A landscape with many valleys, sampled at points; each row gives a point and its height.
From any point a ball takes the steepest step (drop divided by distance) to one of its 2 nearest points. It stops when none of these is lower. Distance is the straight distance between rows; heights are no part of it.
dotu (h 227): [110  78  86 148  86 166 130 119 141 174 157 138 155 162 183 110  98  81
 133 108 120 155 120]
rig (h 413): [175  90 137 123 179 144 193 133  80  93 108 188 104 159 125 108  72  88
  88 106 101 113 105]
Metu (h 461): [ 72  92 135 177  77 148 113 179 184 152 205 130 146 165 133 132 105 134
 108 128 117 168 131]
sozam (h 311): [ 96 173 109 132 102 169 111 125 165 139 133  94 128 127 148 114 171 129
 120 163 145 123 120]
sifal (h 300): [100 108  66 112 115 137 149 146 119 101 105 133 168 127 140 100  94  90
 103 120 141 104 139]
Borus (h 781): [115 117 136 115 111  88 153 106 120 168  95 137 148 126 170 147 182  70
 115 104 135 148 164]
nutak (h 868): [138 130 147 112  85  98 112  93 159 103  85 116  93 128 129 166 157 158
 125 174 166 164 150]
lagir (h 447): [155 186 169  84 149 119 111 114 184 139 139 171 126  90 121 154 131 112
 125  89 125 161 143]
vef (h 233): [ 69 110  87 120  88 117 108 158 103 132 140 125 151 130 171  87 142 114
 116 130 139 101 155]
toki (h 396): [169 134 121 118 183 154 135 126 174  63  94 144 130 131 127 122 116  77
 111 113 111 119 105]
Gufel (h 394): [107 152 168 136 177 110 130 150 104 118 148 139 108 131 129  98 119 125
 129  54 121 149  95]
Goti (h 382): [ 86 156 126 130 128 169 112 169 142  82 118 104  90 134 142 101 158 139
 102 123 119 136 138]
fifus (h 418): [134  79 162 194 135 126 125 136  98 135 146  88 104 157 107 119 120 150
 130  95  93 165 109]
refo (h 601): [ 57 104 168 158 131 109 174 131  98  86 147  87 138 143 131 103 113 147
  64  94 116 121 115]
metur (h 296): [146  95  88 101 148 160 139 146 137 116  99 158 116 132  99  36  96 148
 142 107 110 117  89]
Mer (h 885): [164 146 109  73 106 106 193  80 135  91 108 174 149 161 127 154 114 115
 104 101 131 154 135]
lop (h 500): [ 98  69 143 162  93 166 105 149 142 156 192  95 121 137 132 106 104 140
 132 134  71 149 122]
kado (h 723): [ 67 109 112  82 131 160 168 120 112 133 145 109 165 140 169 116 126 123
 161 165 161 146 114]
Vaka (h 341): [177  85 137 165 138 125 141 105  77 134  84  98 108 124  96 141 101 144
 107 143 118 145 102]
zameg (h 263): [178 105 131 122 173 146 128  78  62 145 111 130 139 150 128 149 144 140
  97 134 131 185 133]
Fepaz (h 462): [147 117 120 153  43  99 115 115 126 123 141  98 144 136 138 152  91 136
 132 104 122 145 121]
Palu (h 595): [100 147 131 163  95 102 136 164 147 113 114  87 119 135 112 139 137 160
 176 113 176 120 143]
vud (h 769): [134  92 152 165 185 138  90 172  74  92 123 124  92 121 127 136  68 184
 117 125 132 142 115]
dip (h 912): [115 117 173  93  83 124 171 137 154 115 122 135 108 140 108 128 149 111
 113 136 120 168 106]
dori (h 756): [148 149 172 121 147  93  87 133 125 147  72 118  92  69 135 144 157 137
 129 111 109 116 161]
voru (h 248): [151 136 106  65 145 150 164 139  93 126 152 170 119 136  72  74 127 140
 143 139  86 132  98]
sur (h 402): [ 76 152 175 169 124 145 125 168 155 161 152  82 136 141 113 134 203 157
 114 153 136  60 150]
fudov (h 635): [ 87 186 108 131 111  88 164 172 119 123  98 119 113 126  99 130 168 129
 154  85 134 139 145]
pifi (h 323): [117 152 164 136 124 115 125 112  95 191 127  94 130 117 125 110 193 165
 128 125 153 128 138]
Funi (h 187): [175 139 103  97 121 134 175  86 102 159 162 164 134 164  77 126 144 111
 147 161 120 160 101]
Pilip (h 383): [188 116 122 122 158 140 143 115 120 176 135 182 162 128 104 108  96  99
  90  72 105 141 111]
Zusal (h 170): [155 113 115 131 140 117  95 110  81 111 120 128 166 140 129  97 131 160
  54 128 139 127 117]
tulod (h 511): [147 116 135 117 137 112 124 107 138 119 146 135 137 110 125  98 119  50
 180 122 128  97  97]
kalof (h 237): [109 129 134 126 127 146 114 101 155 204  94 102 141 105 152 127 183 144
 140 188 172 118 146]
nop (h 905): [125 153 169  58 115 116 200  61 169 126  97 147 137 125 135 163 138 114
  99 130 132 164 134]
gigab (h 285): [146  81 114 136  84 127 152 111 104 185 158 107 169 152 104 152 141 113
 142 167  90 166 101]
Ziv (h 366): [194 143 142  67 174  83 155 121 128  80  98 202 102 132 108 124 111 131
 163 107 128 120  99]
mar (h 135): [218 171  90  93 158 186 173  63 169 142  94 197  67 142 112 139  92 131
 149 141 110 136 143]
Tumos (h 680): [ 90 150  88 168  92  93 168 144 117 118 127 117 128 166 117 124 173  66
 128 116 133 137 124]
Fubif (h 714): [177 146 114  97 172 162  63 116 118 106 115 155 110 114 168 120  90 157
 119  88 102 155 122]
rula (h 384): [193  88 130 137 179 142 169 113  96 116  67 154 109 115  92 127  77 105
 115 154 128 105 110]
Lasaf (h 742): [145 127 157 105 126 136  77 148  97 121 120 154 108  74 137 118  69 170
  89 108 126 132 132]
pofu (h 867): [179 127  70  92  84 128 154 130 136  92  85 162 113 154  99 146 123 123
 121 125 103 168 139]
dap (h 452): [ 75 118 137 143  74 122 113 172 126 125 180  96 164 159 188 196 168 127
 132 144  95 120 176]
kog (h 395): [174 132 128  95 191  78  81 159 124  73 113 155 130 117 115 104 107 149
 188 105 127 107  86]
vuba (h 442): [147 118 180  63 160  97 137 116 111 104 132 163 157  93 125 143 128  89
  82 134 111 115 142]
lidup (h 537): [ 49 151 161 168 135 122 140 165 116 133 167  97 121 135 113  67 146 186
  97  84 121  85 129]
lome (h 753): [ 87 148 122  69 149 128 178  95 124 124 110 150 165 122 125 110 134 133
 121 156 209 130 131]
gemo (h 375): [ 73  90 157 188  49 111  99 191 153 176 175 121 141 163 166 180 146 144
 131 123 125  68 178]
zup (h 346): [113 103  98 186 157 139 104 178 114 107 175 152 127 156  73 105 115 112
  94 149 144 145 127]
tomo (h 542): [100 129 142 168 127 104  99 186  88 110 174  94 150 145 128 161 179 159
 116 101  86  93 184]
funuk (h 586): [134 153 149  83 152 114 140  67  97 157 126 117 141  62 127 116 103 133
 151 143 133  99 117]
Gizor (h 517): [ 47 149 106 213  79 160 140 162 134 144 160  77 121 168 133 128 127 186
 114 136 164  50 140]
Vomif (h 387): [144 100 129 191  55 104 102 123 127 180 163  91 159 163 133 144 164 132
 130 132 111 134 126]
gutak (h 166): [128 168 123 102 143 147 109  80 173 171 105 130  86  86 111 124 137 140
 181 171 176 141 138]
gov (h 652): [129 157 107 151 161 156  61 145 107 118 140 104 126 144 173 121 153 179
 145  80 155 136 163]
rubaz (h 775): [140 136 136  97 192 120 183  84 115  79 119 137 148 118 107 160  91 119
 145 141 184 127 126]
Naris (h 475): [158 120  86 141 135 143 108  71 138 150 120 107 151 114 137  89 126  81
 141 156 145  94  96]
Nilef (h 351): [ 96 105  86 117 143 186 166 171 181  90 108 132 134 138 122 113 100  77
 114 118 100 131 132]
solim (h 280): [ 98 143 124 189 116 137 117 149 123 123 182  99 146 127 101 127 107 114
  92 154 155  98 115]
favu (h 400): [119  76 129 150 108 144 135 188 183 126 157 157 145 146  61 120 100 114
 107 130 108 163 120]
nud (h 218): [182 164  90  74 208 121 121  70 130  73  77 121 128 119 126 150 147 153
 153 143  91 131 126]
Lukez (h 728): [104 133 120 159 146 134 159 121 112 131 123 120 140 131 144 150 152  39
  90 137 136 134 138]
pupin (h 472): [ 28 107 147 193  85 150 153 164 154 145 182  75 130 197 127 131 176 203
 113 144 108  51 144]
Suta (h 412): [ 68  95 131 174 142 152 106 173 128  77 163 120  94 163 144 102 150 110
  76 139 108 143 148]
lasuk (h 687): [ 89  94 157 109 109 147 120 110 100 135 163  74 151 122 186 144 140 148
 159 187 150 125 128]
kikon (h 398): [165 149 174  41 180 119 147 116 146  87 111 209 109 103 113 146 103 123
  99 120 122 128 137]
Nakif (h 315): [163 136 169  85 169  99 144 165  99 117 125 168 113 126  80 120 115 159
 126  99  75 152  91]
Pov (h 539): [108 128 132 102  66  83 102 137 149 155 142 153 123  89 146 162 138  88
 170 188 146 114 149]
dav (h 887): [141 144 165  92 129 122 133 103 128  66  83 139  70 139 126 119 148 153
 113 138 160 171 106]
sogar (h 74): [136 160 144 181 178  95  92 135 114  66 135  84 119 123 151 135 132 115
 161  99 135  86 101]
Las (h 637): [122 123 153 121 148 128 116 115  77 126 142  59 159  83 132 132 117 167
 135 145 115  86 129]
nufen (h 121): [105 102  52 105  77 129 131 108 115 186 121 143 170 130 193 112 133  82
 155 146 133 129 131]
rafo (h 606): [113 117 114 187 181 143  80 185 114 106 147  83 124 141 132 131 141 175
 146  94  92 116 157]
fiv (h 492): [143 141 160  80  95 105  95 143 177 161 147 161 130  77 101 136 140 121
 157 134 117 138 148]
rafu (h 845): [154 110 112 114 122 125 116 123 126  95  92 141 112 115 130 176 117 106
 126 152 138 157 169]
san (h 792): [148 120 115 130 174 130 115 128 150  89 123 126 173 127 110 142  93 149
 167 118 200 140 129]
bege (h 184): [123 148 131 212 143 128  84 142 108 132 154  84 115 103 133 104 127 115
 131 129 128  41 117]
meki (h 470): [ 73 129 136 169 124 124 133 163 133 170 157 131 137 139 121  79 136 132
 121  66 145 145 127]
nor (h 557): [ 48 130 118 190  65 117 159 165 155 143 172  77 131 159 137 118 129 143
 168 124 153  98 115]
Katu (h 513): [136 154 114 114  63 156 100  90 147 124 124  99 104 120 172 148  96 172
 151 108 149 166 126]
subo (h 428): [156 173 115 103 145 174 152 110 195  94 122 161 100 119 110 150 117  60
 115 170 130 131 119]
Penin (h 688): [174 183  98 125 174 129  44 122 121 123  97 133 102 106 145 139 131 198
 148 113 136 144 138]
rab (h 433): [168 132  91 163 173 141  85 111 142 101  94 113 153 108 151 128 113  87
 100 111 131 100 129]
miz (h 176): [213 142 103  96 192 155 154  95 153  95  83 146  93 122  84 164 114 138
 176 161  92 127 122]
fugeg (h 717): [188 164 149 129 197  84  74 110 125 155  69 152  75  90 134 142 123 158
 159  96 124 131 106]
bodib (h 590): [ 93 137 145 117  53 137 123 134 147 185 157 131 127 107 166 184 117 122
 143 191 123 150 113]
zak (h 320): [159 103 117  91  94 162 141 110 142 191 141 178 154 122 138 132  90  98
  99 118 110 155 131]
zod (h 106): [160 134  94  75 124 144 156  63 165 168  86 168 112 107  96 134 116 133
 136 165 138 138 148]
tazus (h 804): [131  99 162 135 105  80 107 140 133 123 102  90 146 112 147 155 178 105
 138 124 111 108 169]
Gutel (h 316): [ 50  98 128 175  40  93 117 166 133 162 134 127 142 157 210 135 148 102
 126 141 154  87 154]
govat (h 259): [156 159 116 139 118 117 123 100  91 197 135 138 113 116  77 118 153 154
 131 153 147 156 115]
vig (h 546): [169 139 130 105  99  76 140  87 109 132 115 123 120  82 106 102  99 104
 178 111 102  91  88]

For each start below, name the point where the ball stops.
bodib: Ziv
kado: toki
lidup: Funi
Metu: sogar

Call two points neighbours if one is among the 2 nearest of the other. Go from one point of each pair to the other, from neighbour to neighbour, staying as low as possible. Name the highest point that can't be avoided.
sogar, Ziv: Suta
Zusal, toki: rig
Funi, zod: pifi
